Points, in no order, along strands that fork, close into loops and pass close to each other.
In the rows, 128 means zero.
Two points are linked if the straight distance between their rows is under 111. Some points are linked to none.
<797>: [ 90 168 134  67 131 122 144 109  71 104 111 115  95 154 188 154  53  85
 144 142 138  82 188 128 119 141 125 150  40 104  86]
<1430>: [193 122 112 154 146 167 193 112 190 141 174 142 141 133 118 129 189 123
 106 110 120 139  98  76  91 141 139  98 109 124 112]
<939>: [124  80  93 201 120 119  97 138  99 100 129  98 123  63 124  98 181 141
 113  97 116 127 148 148 149 107 125 192 129 152 125]
<1891>: [ 95 180 143  78 164 152 150  88 106 107 131 130  91 168 180 166  56  79
 149 158 140  82 193 122  97 154 139 121  70  97  80]
<45>: [116 135 117 153 119 136  87 150  56  86  90 110  95  86 114 126 153 146
  95 113 115  97 146 127 162  91 120 151 124 146  84]
<1538>: [103 164 138 121  96 132  85 157  36  77  78 119 112 102 121 133 120 139
 106 116 129  79 151 131 168  97 133 141 111 138  63]
<1861>: [137 153 108 162 105 112  75 168 114  85 104 134 101 132 115 116 162 109
 110  76 159 169 106 145 174 133 110 150  93 138  89]
<1087>: [127 165 147 115 128 112 132 154  97 103 109 120 161 141  97 146 143 170
 108 175 103  95 149 137 174 110 139 106 121 109 119]
<1336>: [124 149 139 101 154 175 181  94 165 141 153 185  81 176 181 151 113  95
 165 112 160 140 189  95  86 155 167 106 101  97 121]
<198>: [100 174 166  68 107 103  74 131  83  91  98 131 125 156 115 127  83 144
 116 156 128  64 143 166 147 130 176 119 127 109 109]
<615>: [112 125 123 197  67  87  91 176 115 107 116 134 140 116 102 116 159 140
  97 106 119 150 136 185 163 120  68 178 140 160 116]
<110>: [112 175 149  86 152 138 124 109 129 122 103 128 117 176 150 111  94 131
 136 158 140  94 179 108 115 118 163  76 143  84 155]
<899>: [103 180 129 137  89 134  93 167  93  60 134 145  98 153 121 153 121  93
  99  80 145 139  96 154 167 136 127 141 111 147  23]
<153>: [ 81 166 167 118  82 111  74 161  39  60 102 126 123 121 122 146 104 130
 104 119 130 100 131 152 177  98 138 155 130 154  67]
<1312>: [113 102 152  92 112 136 104 107 145 153 144 134  58 140 110 160 122 114
 165  89 129 120 104 154  86 128 114 141 163 124 141]
<597>: [125 128 150 127 138 137 173 116 178 175 171 130 126 169 149 153 120  84
 153 116 143 161 119  87  96 110 113 100 148  92 176]
<837>: [143  74 101 185 120 107  96 125  97 121 116 109 142  48 108 107 172 167
 120 131  82 117 160 148 137 110 129 166 151 147 148]
<1454>: [119 138 122 116 159 160 135 152 127 118  93 125 116 135 131 112 122 158
 124 139 141 126 114 107 140 135 139 111 117 112 106]
<497>: [109 138 149 121 115 126 109 137 131 107 157 152  99 165 102 175  97 104
 102 126 135 112  78 159 130 158 118 139 182 144  79]
<1056>: [174  84 135 165  93 160 153 137 167 127 152 133 107  81 100  95 196 137
 109  73 128 133  79 153  74 171 109 151 106 157 102]
<981>: [111 134 115  80 160 156 131  95 127 119 116 120  96 135 175 179 111 111
 141 136 144 152 148 106 135 120 132 125  56 119 129]
<392>: [148 111 143 190  78 147 122 166 157 108 147 131 103 100  99  99 178 126
  98  68 142 141  87 171  94 179  76 147 138 161  93]
<1618>: [137 118 112 149 160 119 143 112 132 159 128 108 181 114 140 158 168 137
 128 156 116 158 139  78 162  61 134 115 125 119 172]
<409>: [ 70 125 161 156  75  77  72 166  65 129 112 148 134 156 100 156 106 129
 137 118 150 135 136 190 173 109 105 186 167 157 131]
<801>: [125 134 139 145 127 126 145  96 179 150 160  95 158 130 146 101 108 123
 139 133 129 127 144  55  88  69 117  63 203 108 182]
<1712>: [145 129 125 181 100 149 125 171 159  84 130 139 103 114  93  85 166 149
 103  89 145 121 101 160 111 185  94 138 128 145  68]
<1251>: [147 126 111 176 126  99 170 148 138 150 140 103 194 104  98  82 164 160
 130 161 107 153 149 121 140 123  93 111 133 114 172]
<1797>: [167  80 123 110 115 183 167 110 176 165 151 179 122 149 151 129 158 127
 153  75 144 189  85  64  93 144 190 131  80 150 113]
<675>: [ 86 151 149 132 113 109  81 156  99  85 132 138 114 153 109 177 106 118
  98 137 132 123  94 175 165 133 118 155 173 150  88]
<973>: [155 132 138 130 128 141 142  95 194 141 166 110 145 119 134 105 129 134
 128 123 106 116 113  70  72  95 123  61 194 119 169]
<701>: [101 146 150  99 121 100 105 134 104 129 122 128 127 168 102 163  97 131
 137 158 125 101 135 161 147 120 129 135 166 117 147]
<1313>: [128  97 106 106 167 154 116 105 145 151 131 108 139 127 163 139 141 114
 153 131 126 184 105  87 163 105 149 141  92 148 139]
<661>: [132 172 128 128  98  65 118 128  94 120 124 129 198 144  92 123 119 146
 128 180 111  88 161 113 127  76 125  59 182 108 169]
<1695>: [142  90 104 129 146 136 105 118 150 135 134 112 113 108 130 149 166 125
 139 109 121 170  85 122 144 111 126 150  94 133 124]
<10>: [163 109  79 128 151 143 105 118 143 109 131 127  98 117 134 134 178 112
 118 102 137 170  88 121 135 130 137 141  69 130  90]
<1301>: [118 142 142 112 131  80 109 147 119 138 150 146 117 204 122 198 102  67
 130 135 149 157  96 165 146 152 120 169 123 113 126]
<929>: [120 155 134 133 155 160 165 105 181 141 133 123 138 144 180  94 137 149
 157 133 164 158 143  64 142 104 177  78 152 116 154]
<1866>: [138 145 122 124 121 114 109 132 154 111 120 115 177 118  97  75 132 172
 116 161  95 106 147 137 119 132 120  61 174 111 162]
<566>: [122 116 138 142 128 120 135 161  52 114  68 147 170 118 101 141 145 172
 135 150 111 134 142 136 150  97 128 148 123 124 143]
<761>: [ 98 148 101 101 116 136 102 135  93 114 121 130  73 146 146 148 118  51
 176 103 180 164 137 139 121 160 114 162  71 113 101]
<1001>: [131 106 117 119 158 144 123 115 117 141  93 116 157 115 143  90 133 170
 128 157 124 124 145  88 147  91 165  98 144 135 161]
<1603>: [166 122 103 181 122  86 154 158 138 121 151  95 160  81  93  85 139 155
  98 163  82  99 175 157 128 175  84 116 162 120 137]
<268>: [172 103 116 166 126  97 162 116 180 174 185  76 190  44 137  59 129 134
 121 138  64 116 129 133  94 131 109 127 162 147 187]
<545>: [109 140  60  93 126 184 148  77 114 126 113 172  78 115 203 124 104 101
 165 112 184 182 129 100  96 143 180 125  47 168  53]
<1726>: [ 89 149 164  90  99 100 120 171  27  94  90 131 130 153 138 177  79 109
 135 140 138 103 153 139 175 123 141 171  86 125  85]
<222>: [120 133 109  90 167 184 158  81 166 126 137 148 108 137 188 186 119 113
 135 123 140 166 141  77 129 120 159  97  64 126 114]
<1621>: [115 152 129 136 136 124 143 109 131 133 127 102 160 140 135 106 126 135
 128 160 133 121 161  52 125  61 126  62 175  93 165]
<1742>: [142 150 124 183 110  59 127 162  86  93 133 147 183 106  94 157 149 164
  87 173  65  72 174 175 168 131 103 145 170 139 127]
<828>: [155 113 134 184  87  64 147 153 166 164 156 116 159  56 109 101 118 142
  95 133  69 107 154 208 121 161  39 150 154 165 171]
<1335>: [ 89 147 161  91 118  81  94 129  64 130 115 144 128 165 113 178  71 120
 134 169 127  84 155 168 161 114 140 163 165 121 136]
<203>: [127  82 124 124 160 202 151  92 183 153 146 148 130 131 177 109 119 128
 153 118 137 152  89  68 101 132 190 131 125 168 110]
<1559>: [104 152 148 103 156 149 119  72 116 123 108 126 149 118 190 127  92 150
 139 160 147 112 200  57 148  71 207  89 107 120 170]
<320>: [117 146 155 128 131  93 172 117 164 193 169 130 118 181 132 163 110  82
 160 130 144 144 120 126 108 104 102 136 153  85 193]
<1877>: [105 153 145 139  98  47 123 127 140 149 163 143 189 138  83 149 107 151
 126 171 108 112 115 190 153 122 107 116 213 150 166]
<587>: [170 116 133 130 123 173 194 109 184 145 175 144 129 134 105 126 165 132
 109 108 122 118 101  76  72 125 136  86 148 123 118]
<1856>: [113 145 124  83 153 158 149 115 123 117 129 142  86 162 140 189  97  81
 136 122 143 136 128 114 121 146 126 116  85 114  98]
<1917>: [133 105 151 133 114  98 135 145 153 185 135 126 117 153 107 157 112  94
 113  97 145 147  63 171 116 134  76 165 147 132 166]
<900>: [105 169 150  83 136 133  96 142  98  80 107 125 109 155 103 129  75 141
 116 142 129  70 128 159 136 145 161 101 155 125  74]
<1827>: [176  83 116 140 137 162 155 117 179 141 149 132 116  99 117  99 194 138
 134  86 127 154  66 117  90 153 154 159 101 153 111]
<1791>: [ 86 152 133  69 150 132 145 108  63 116  91 117  99 141 194 137  70 116
 154 149 150 105 200 102 136 127 151 152  44 110 105]
<124>: [156 137 105 109 144 146  90 110 129 100 109 114 120  99 113  95 144 170
  90 143 100  78 140 135 120 123 156  86 139 113 115]
<944>: [ 71 155 155 117 109 112  82 151  81 104 143 132  91 169 123 153  97  84
 138 121 162 123 122 174 157 154 130 174 153 134  80]
<1916>: [114 130 159 117 116 110 161 113 185 186 151  95 168 114 112  84 113 149
 153 126 113 139 122 139  88 109 103  85 179 114 208]
<1287>: [139 132 123 162 146 125 177 135 184 162 148 104 174 125 129  87 164 153
 139 142 127 171 111 103 131 119 113  98 139 112 167]
<924>: [130 100 122 128 170 154 140 100 150 150 144  99 157 116 161 145 147 127
 145 140 105 156 115  76 160  71 147 131 119 142 161]
<932>: [101 183 127 100 168 166 173  83 136 134 108 145 107 138 228 134  83 132
 144 142 169 137 186  73 142 121 186  92  73 118 120]
<167>: [139  96 159 112  96 134 122 123 163 146 162 142  91 115  92 144 127 134
 132  88 112 116  70 161  79 144  98 128 179 141 149]
<832>: [117 154 138 102 144 144 138 142 124 117 132 136 103 173 111 188 110 103
 112 132 123 113  96 131 118 143 113 117 130 119  83]
<1879>: [140  76 114 200 113 108 114 155 141 135 133  89 137  62 119  79 183 140
 111  89 118 158 118 162 139 137  88 200 127 159 144]
<372>: [114 124  91 137 142 170  85 130  83 101 105 104  87  72 130 101 138 128
 112 109 138 114 118 106 151 106 135 136 118 146  67]
<1595>: [ 85 157 165 137  83  95  80 156  75  57 141 136 135 146 125 172 119 135
  87 132 122 115 120 181 187 114 133 167 161 170  66]
<1657>: [ 97 124 101 103 141 181  82  99  98 116 106 111  68  83 132 110 118 113
 140 105 147 121 106 113 129 114 137 125 124 146  81]
<1784>: [152 103 106 146 171 137 120 117 100 121 105 114 173  86 139  82 155 171
 113 169  93  90 157  89 148 101 174 119 134 129 132]
<1426>: [134 114 130 143  98  99  89 157 139 134 124 137 104 158  92 168 120  88
 108  91 148 166  74 161 135 140  81 157 125 131 127]
<1185>: [130 174 131 138 122 101 141 121 117 110 128 109 174 133 109 112 143 141
 126 174 115 103 165  80 134  72 127  53 159  99 150]
<1666>: [104 162 139 138 159 167 160  93 187 141 140 132 122 140 197 114 101 121
 156 129 177 146 180  50 133  96 188  84 143 107 159]
<1543>: [154  86 109 158 143 107 141 116 120 172 132 108 197  84 120 108 145 160
 132 149  72 129 141 113 133  79 120 136 171 139 191]
<745>: [169 100 100 183 128  90 123 184 116 119 108 113 177 124  98 110 165 139
  95 127 114 160 121 147 162 142  80 164 118 124 150]
<1915>: [140 104 136 144 114 100 138 141 152 164 130  97 172  95  94  93 121 162
 120 143  94 126 117 168 119 136  68 124 180 131 185]
<42>: [185 122 110 178 119  89 153 148 181 136 159 118 133 124 102 144 177 117
  81 116 107 138  82 143 120 143  78 137 122 116 145]
<763>: [102 164 147  96 171 141 134 102 141 141 117 136  80 169 188 131 113 107
 172 149 148  99 201 128 123 151 159 132  95  92 136]
<1164>: [130 141 148 106 138 106 143 130 144 161 153 138 111 205 134 178 114  71
 146 137 142 148 118 141 128 146 108 138 121  85 153]
<736>: [163 139 108 168 135  95 159 135 176 143 164 102 144 107  98 136 163 138
 104 147  92 112 108 138 122 121  91 107 160 119 155]
<237>: [149 114 141 124 144 171 153 130 168 137 144 137 119 132  97 116 140 149
 125 124 118 115  99 119  85 159 118  96 151 121 122]
<448>: [125 103  75 114 118 200 125 106 120 127 133 161  80 103 146 108 154  84
 164  79 183 183  88  98 106 146 163 135  78 171  63]
<1145>: [131 130 144 105 127 176 183 120 157 155 157 190 100 194 132 160 127  95
 149 106 157 153 145  96  79 159 144 105 101 102 118]
<337>: [140  84 115 131 141 125 101 103 101 150  99 116 183  99 116 112 137 167
 136 148  94 128 147 110 131  77 145 112 165 120 192]
<1188>: [ 94 184 109 103 102 135 110 163  77  57 106 135  87 144 131 154  88  68
 111  93 168 146 112 140 150 139 121 137  60 137  36]
<926>: [123 117 158 129  97 123 114 142 152 121 145 144 105 153  91 153 111 126
 111 114 142 107  79 178 112 158  97 142 190 145 115]
<1664>: [136 114 102 134 113 186 128 144 123 119 127 161  77 114 109  98 154 118
 137  83 177 161  71 118 102 150 135 127 103 150  63]
<646>: [163 112 116 191 111  62 162 150 154 156 173  95 155  60  99  78 133 134
 105 146  67 101 187 178 113 167  75 128 156 128 182]
<333>: [153  94 166 108 109 144 165 112 182 165 165 121 130 105 119 138 137 140
 149  91  99 135  62 126  67 126 107 130 155 141 171]
<1066>: [137  96  93 158 157 153 104 132 131 125 118  97 124  93 120  93 146 161
 101 129 111 112 120 127 128 135 117 146 147 136 110]
<1305>: [ 84 129 156 171  79  97  81 166  96 119 105 147 153 134  90 136 123 152
 124 114 134 139 130 196 164 114  78 172 175 167 135]
<1070>: [121 142 138 144 143 148 172 116 200 151 155 119 157 137 160 104 156 155
 162 132 148 175 120  86 133 111 143  81 133 111 169]
<128>: [ 96 159 162  64 135 123  86 106  81 113 105 124  98 166 145 124  64 114
 143 161 140  57 188 146 130 137 161 132 125 100 118]
<1631>: [175  87 102 179 151 140 178 117 181 138 174  90 151  77 137  70 169 136
 112 126  95 113 111 131  87 169 139 142 142 140 129]
<1263>: [114 108 133  98 158 143 108  96 138 155 100 114 134 145 149  83 112 155
 161 146 135 120 160 109 120 107 173 113 155 109 187]
<1707>: [105 121 148 114 157 117 141 113  76 162  95 133 153 153 138 151 126 133
 169 148 136 146 185 100 144  84 146 133 119  91 188]
<1608>: [152  98 133 132 138 125 148 113 172 174 150  98 145  98 121 129 163 157
 134 110  89 152  73 145 110 103 107 150 143 140 171]
<1823>: [100 164  89  94 134 179 133 113  90  93 107 143  57  99 139 135 102 113
 136 117 163 132 118 122 117 131 133 122  52 138  40]
<1109>: [132 110 146 101 119 157 160 133 141 134 154 182  95 203 111 155 130  81
 143 100 170 151 116 120  83 169 141 126  88 117 100]
<1463>: [119 104 127  95 163 169 155 116 151 165 144 137  95 166 174 122 113  95
 173 111 151 155 128  99 105 149 142 151 111 104 144]
<750>: [121 153 116 131 124 157 110 140 107  75 132 143  71 122  98 151 136 117
 100 103 136 119 101 149 133 141 120 130 103 142  35]
<1658>: [108 123 136 111 163 121 149 131 128 170 114 127 134 168 145 135 122 118
 161 142 144 165 154 109 151 114 133 136 108  94 181]
<840>: [135 133 128 132  77  47  84 144  83 100 106 185 217 119  74 149 103 163
 102 167  82  79 146 182 128 109 128 100 186 147 173]
<1929>: [102 100 135 113 136 118 119 143 112 165 125 124  93 165 125 140  81  88
 139 128 146 113 118 141 120 142 100 177 168 109 143]
<687>: [131 143  95 118  97 124  63 155  95  93 107 124  86 136 130 119 132  70
 136  60 191 200 105 134 166 138 120 135  77 129 100]
<1899>: [109 169 138  98 156 155 154  92 124 129  96 123 129 132 181 116 112 158
 141 164 151 126 182  70 164  88 176  92  95 109 143]
<1273>: [ 90  86 120  97 147 139  82 118  60 134  86 108  96 111 142 121  99 124
 164 134 150 125 165 109 143 101 138 161 133 122 139]
<245>: [167 135 119 147 135 106 133 174 151 127 117 132 150 171 107 112 150 119
 103 120 145 169  87 130 154 159 105 117 102 104 140]
<882>: [ 93 150 176  94 108  67 109 153  24 111 117 144 156 166 135 197  76 104
 133 162 129  95 151 160 167 114 152 184 138 126 113]
<1590>: [146 120 103 154 119 166 139 150 140 104 116 155  87 121 107  81 157 142
 102  99 162 146  83 122 108 177 123 131 119 149  48]
<861>: [153 103  81 166 173 131 121 125 125 104 118  96 140  87 137  85 152 167
 106 159 103  91 160 108 144 128 168 142 127 138 104]
<766>: [113 156 149 138 101  77 154 135 166 152 174 123 183 152  79 130 120 136
 131 163 118 120 103 178 133 137  93  96 199 129 166]
<735>: [167 107 150 151  91  94 182 150 183 173 147 103 167  83 110 117 132 121
  94 100 105 142  74 177  88 148  55 149 144 147 171]
<650>: [177  78  99 189 133  93 175 120 173 142 185  75 159  57 131  70 158 130
 128 139  74 107 156 151 104 161 140 161 139 141 172]
<816>: [111 119 114 115 170 201 139  72 171 146 129 146 128 132 209 129  99 115
 152 145 138 145 118  66 144 120 211 124 102 178  89]
<1613>: [104 142 144 131  95  52  87 137  99 127 128 171 187 138  82 154 101 161
 107 162 102 104 141 192 160 113 126 132 206 151 150]
<898>: [116 117 132 109 116 114  73 132  98 123  88 130 120 125  89 141 115 159
 125 147 112 105 149 153 139 106 116 126 163 120 147]
<875>: [168  92 110 162 127  99 133 112 159 171 161  82 198  72 127  81 148 147
 120 148  71 114 130 101 115  98 107 104 177 133 191]
<855>: [145 125 120 109 165 188 171  91 182 139 169 141 121 139 169 160 140 104
 134  99 127 165 119  63 112 102 159  95 104 125 122]
<1811>: [109 156 145  71 146 119  88  99 107 125 126 136  92 174 140 161  65  85
 131 159 126  68 169 145 105 144 156 123 145  97 119]
<920>: [116 147 151 130  86  65 148 117 168 173 163 117 186 132  80 102 111 143
 150 150 108 121 131 158 109 112  76  61 186 121 193]
<1653>: [138 150 128 125 125 155 119 125 135  94 128 148  76 126  91 140 159 142
 119 110 131 112 105 154 127 139 133 106 105 129  69]
<1630>: [128 156 140 147 111  80 111 164  94 102 126 128 165 136  91 174 139 157
  97 170  96  91 134 166 179 118 114 138 150 133 108]
<1374>: [154  96 112 197 108  95 129 166 148 154 127 100 161  94 108 101 154 149
  93 113 110 152 111 169 135 149  69 173 127 147 158]
<137>: [140 161 124 143 144 135 128 141 142  85 134 132 113 122  81 133 156 158
 105 140 114 105 116 163 141 158 131 115 124 121  90]
<702>: [102 156 154  86 144 120 107 113 106 122 151 153  83 178 142 170  87  78
 164 148 141  89 149 162 112 167 137 156 126 119  90]
<814>: [138 165 128  94 139 149  93 137 114  82  95 127 119 127 110 113  99 174
 103 151 111  61 129 135 132 135 157  81 127 109  79]
<1222>: [155 121 111 105 115 136  84 121 183 127 121 113 162 112 104  66 125 164
 113 136  85 105 142 131  87 131 140  72 174 107 173]
<1902>: [136  90 146 118 149 185 159  96 193 157 150 128 143 121 149  82 129 144
 149 112 122 136  83  84  93 131 160 118 153 157 146]
<485>: [156 110 139 164 125 104 127 159  57 105  82 151 176  98  97 147 154 167
 113 154  84  97 159 129 138  99 120 130 153 124 145]
<1901>: [120 112 163 119 132 122 156  99 185 191 154 100 153 138 156  77 107 137
 162 113 123 139 125 117  84 102 139 109 184 113 216]
<919>: [153 106  93 159 155 122 122 159  79 126  98 108 144 113 128 143 154 136
  88 139 114 141 125  91 169  94 113 157 115 126 118]
<1021>: [138 154 123 139  93  50 113 136  74 121 113 165 220 125  75 132 121 153
 120 179  82  87 158 151 123  96 122  82 193 123 187]
<539>: [131 142 127 152 116  98 110 157 134 100 139 131 136 129  82 159 153 155
 103 147  98 103 115 172 164 141  92 130 149 141 112]
<1005>: [130 127 140 114 149 170 177  95 176 151 169 144 104 154 169 150 118 104
 146 108 143 152 141  61  86 105 141  91 151 101 146]
<269>: [157 123  96 177 136 100 154 165 137 130 118 112 166 131 108 101 171 136
  97 148 123 167 121 121 163 138  97 126 110 111 145]
<106>: [159  97 123 141 131 122 125 122 168 153 142 104 125 109 107 133 175 143
 135  96 115 183  67 145 130 123 106 150 109 128 159]
<1820>: [159  96 120 155 111 110  98 147  46  81  71 148 171  76 107 101 146 180
 104 144  86  96 180 144 122 119 140 140 156 134 141]
<1623>: [ 94 124  96  90 147 196 104  95 109 119 130 133  64  96 146 138 103  95
 162 105 160 137 120 103 103 131 141 121  94 145  65]
<429>: [153  97 155 118 134 143 162 133 186 173 140 132 131 169 146 110 143 101
 152  85 164 186  81 112  83 154 134 132 106 109 169]
<1155>: [146 161  87 117 128 138 114 140  87  80  87 118  98 101 140 133 138 120
  95 116 149 139 119 108 171 120 141 133  21 134  49]
<616>: [103 183 150 112 154 156 141  87 163 134 135 131 105 159 183 114  95 118
 157 137 154 120 193  72 102 104 183  74 148  79 153]
<663>: [103 123 161  95 140 130 141 119  40 130  59 138 140 142 154 144 115 141
 155 157 143 123 186  98 152  92 158 137  90 102 158]
<1086>: [123 104 176 121 145 164 166  97 185 181 165 119 128 137 173  95 111 125
 169  95 129 138 113  89  79 119 155 128 168 123 190]
<357>: [118 174  99  87 119 152 139 117  75  89  87 128  85 107 162 138  89 123
 118 122 143 129 122 115 157 116 136 127  18 127  42]
<182>: [ 93 146 148  85 129 129 121 149  67 108  92 120 107 161 134 156  99 122
 140 147 148 115 139 130 165 125 134 147  90 109 107]
<1818>: [ 97 124 101 104 160 179 121  68 144 141 108 131 126 114 211 140 102 127
 167 157 144 146 132  88 159 116 192 130  76 182  98]
<1718>: [128 161 141 104 143 130 147 128  76 103  78 117 146 126 130 134 127 175
 103 164 112  89 143 103 166 110 151  95  82 111 109]
<143>: [190 123 101 165 145 130 171 135 182 132 169 129 144 132 112 141 187 113
  89 121 110 142  84  98 110 145 117 108 106 110 130]
<917>: [156 101 117 148 148 160 131 122 168 132 143 117 126  93 115  83 155 161
 110 115 108 109 102 125 100 171 123 125 154 146 124]
<506>: [116 166 127 105 155 188 184  83 162 147 127 177  84 157 213 148  98 109
 165 131 178 146 190  81 101 144 191  95  87 113 114]
<114>: [100 152 154  81 152 127 140 108  57 126  85 125 125 152 183 136  87 129
 160 158 139  98 210  85 143 111 165 132  69  95 147]
<1461>: [169 104 138 177  98  72 173 159 183 170 153 103 162  45 117 116 139 133
  91 113  75 117 114 192  92 156  46 158 149 161 174]
<1140>: [ 95  98 121  85 155 160  78 104  96 136  99 106  77 116 146 114  95 118
 138 129 139 109 138 108 123 123 144 132 137 125 122]
<955>: [137 105 118 223  83  78 134 173 159 103 148 115 120 105 128 107 144 118
  68 107 102 114 134 187 122 167  49 184 154 163 118]
<1539>: [137 131 168 132  94  88 152 135 176 160 180 141 159 135  88 142 105 129
 122 140 124 109  77 180  95 157  90 103 195 137 165]
<508>: [145 106 146 100  89 132 127 131 137 125 157 182  99 190  97 176 134  67
 138  82 166 153  92 141  86 175 126 149  98 132  95]
<490>: [178  90  99 133 126 181 154 104 180 148 143 163 127 125 156 108 180 134
 146  98 143 175  56  89 115 150 184 140  73 170  93]
<433>: [145 131 119 182  88  53 110 170 119  94 146 151 170  91 104 115 119 148
  83 163  66  76 173 184 150 157  74 145 190 171 135]
<1730>: [172 117 134 129 138 117 151 145 167 148 128 135 148 176 116 124 130 107
 112 102 162 178  75 109 118 152 106 110 106  98 151]
<1184>: [118 150 143  95 142 142 126 121 146 128 123 135 125 171 110 106 100 142
 133 147 139  93 134 127 108 149 150  79 166 104 146]
<1830>: [123 139 116 125 121 110 102 165  83 100  80 127 121 145 113 134 154 131
 125 115 157 169 114 131 185 124 124 150  72 125 108]
<561>: [161  90 148 108 124 173 175 113 192 175 158 151 127 162 146 121 160 123
 159  83 154 186  81  86  88 144 166 128  96 138 155]
<827>: [118 132 136 105 119 110 108 139 122 105 156 156  97 197 118 194 105  52
 143 114 154 154  96 159 125 172 115 156 113 121  87]
<164>: [159 134  79 150 144 129 106 135 119  87 111 117  94 101 130 128 181 127
  97 110 139 137 115 125 161 130 149 156  54 133  67]
<1446>: [162 110  92 152 166 113 145 123 106 138 122 100 155 110 131 153 168 136
  88 159 101 126 137  82 159  88 129 139 121 114 128]
<1214>: [159  95 130 205  77 114 130 157 176 119 159 108 113  78 119 101 169 117
  85  87 109 126 110 185  91 180  61 174 142 161 122]
<951>: [129 105 123 130 101 113  55 135  82 100  75 133 159  86  83 102 143 184
 117 131  96  99 161 165 142 113 123 124 162 135 152]
<1597>: [129 124 120 173  95 105  86 171 129 109 114 133 119 139 106 123 156 115
 100  82 152 168  94 158 154 137  78 160 123 146 113]
<853>: [157 153 105 146 125  95 128 147 136 101 143 114 175 100  88  74 140 162
 103 172  78  88 171 156 133 151 118  83 161 110 141]
<118>: [139 104 142 142 102  90 150 155 169 188 126 106 149 117 110 133 119 119
 104 101 137 153  68 169 114 138  60 159 149 140 183]
<158>: [105 104 155 115 133 126 110 129  26 119  60 146 144 107 116 144 128 157
 152 137 124 122 158 124 152  81 146 144 116 121 155]
<1239>: [124 139 160 116 127 144 150 135 164 131 143 133 137 162  94 122 123 140
 129 145 126 108 106 132 101 152 123  81 171 115 132]
<1894>: [110  94 124 122 143 124 129 145 111 164  93 114 141 143 117 131 133 142
 151 128 141 157 120 119 158 108 114 151 122 122 161]
<319>: [114 144 150  89 152 132 106 102 116 137  92 125 118 159 155  93 103 137
 171 153 141 102 207 118 126 109 179 104 132  86 181]
<1660>: [ 84 133  97  69 150 168 135  75 107 101 119 115  93 108 195 162  96 103
 160 130 150 152 158 101 119 136 142 133  36 134 102]
<1393>: [113 100 139  77 136 170 118  95 152 141 148 147  54 135 125 158 128 113
 181  98 134 126 123 128  80 143 132 124 130 120 129]
<625>: [ 82 158 170 110 131 104  78 128  93 120 152 138  75 167 133 149  98  74
 166 131 146  99 148 187 123 161 140 183 142 124  87]
<1366>: [109 130  62  92 116 181 127  93 102 117 135 158  70 110 181 112 127  53
 189  92 203 188 111  99 105 151 166 129  59 153  73]
<1230>: [ 98 146 125 101 119 127 108 156  59 104  75 123 103 146 142 137 123 115
 135 116 165 155 131 118 170 130 133 151  58 118 101]
<715>: [ 93 112  89  95 155 184 109  76 103 121 119 112 112  93 191 136 107 111
 154 132 151 154 124  86 154 119 164 136  46 178  96]
<1942>: [133 125 125 176  97  80 109 166 140 121 144 133 145 105  89 133 128 156
  94 139  97  99 127 184 144 141  66 136 184 147 136]

A piece is all that can be reached along the links. How many separate loops has the piece of each point below (a circle has one, a figure eight two, a Y none), and how many tips (points with one link)?
<924> -> loops 1, tips 7
<1712> -> loops 2, tips 4
<646> -> loops 0, tips 5
<1718> -> loops 1, tips 2

How many points has the smallest loop of links through each point below? Write - if it is on no loop.
<372> -> 20
<814> -> -
<337> -> 11
<118> -> -
<1942> -> 5
<392> -> -

Name the points in between on the shortest way along the links from the first point to the second, in order.
<701>, <1830> -> <1335> <882> <1726> <182> <1230>
<237>, <929> -> <1239> <1184> <110> <616> <1666>
<1695>, <1086> -> <106> <1608> <333> <167> <926> <497> <832> <1856> <981> <1660> <715> <1818> <816> <203> <1902>
<926>, <827> -> <497> <832> <1856> <981> <222> <855> <1005> <597> <320> <1164> <1301>
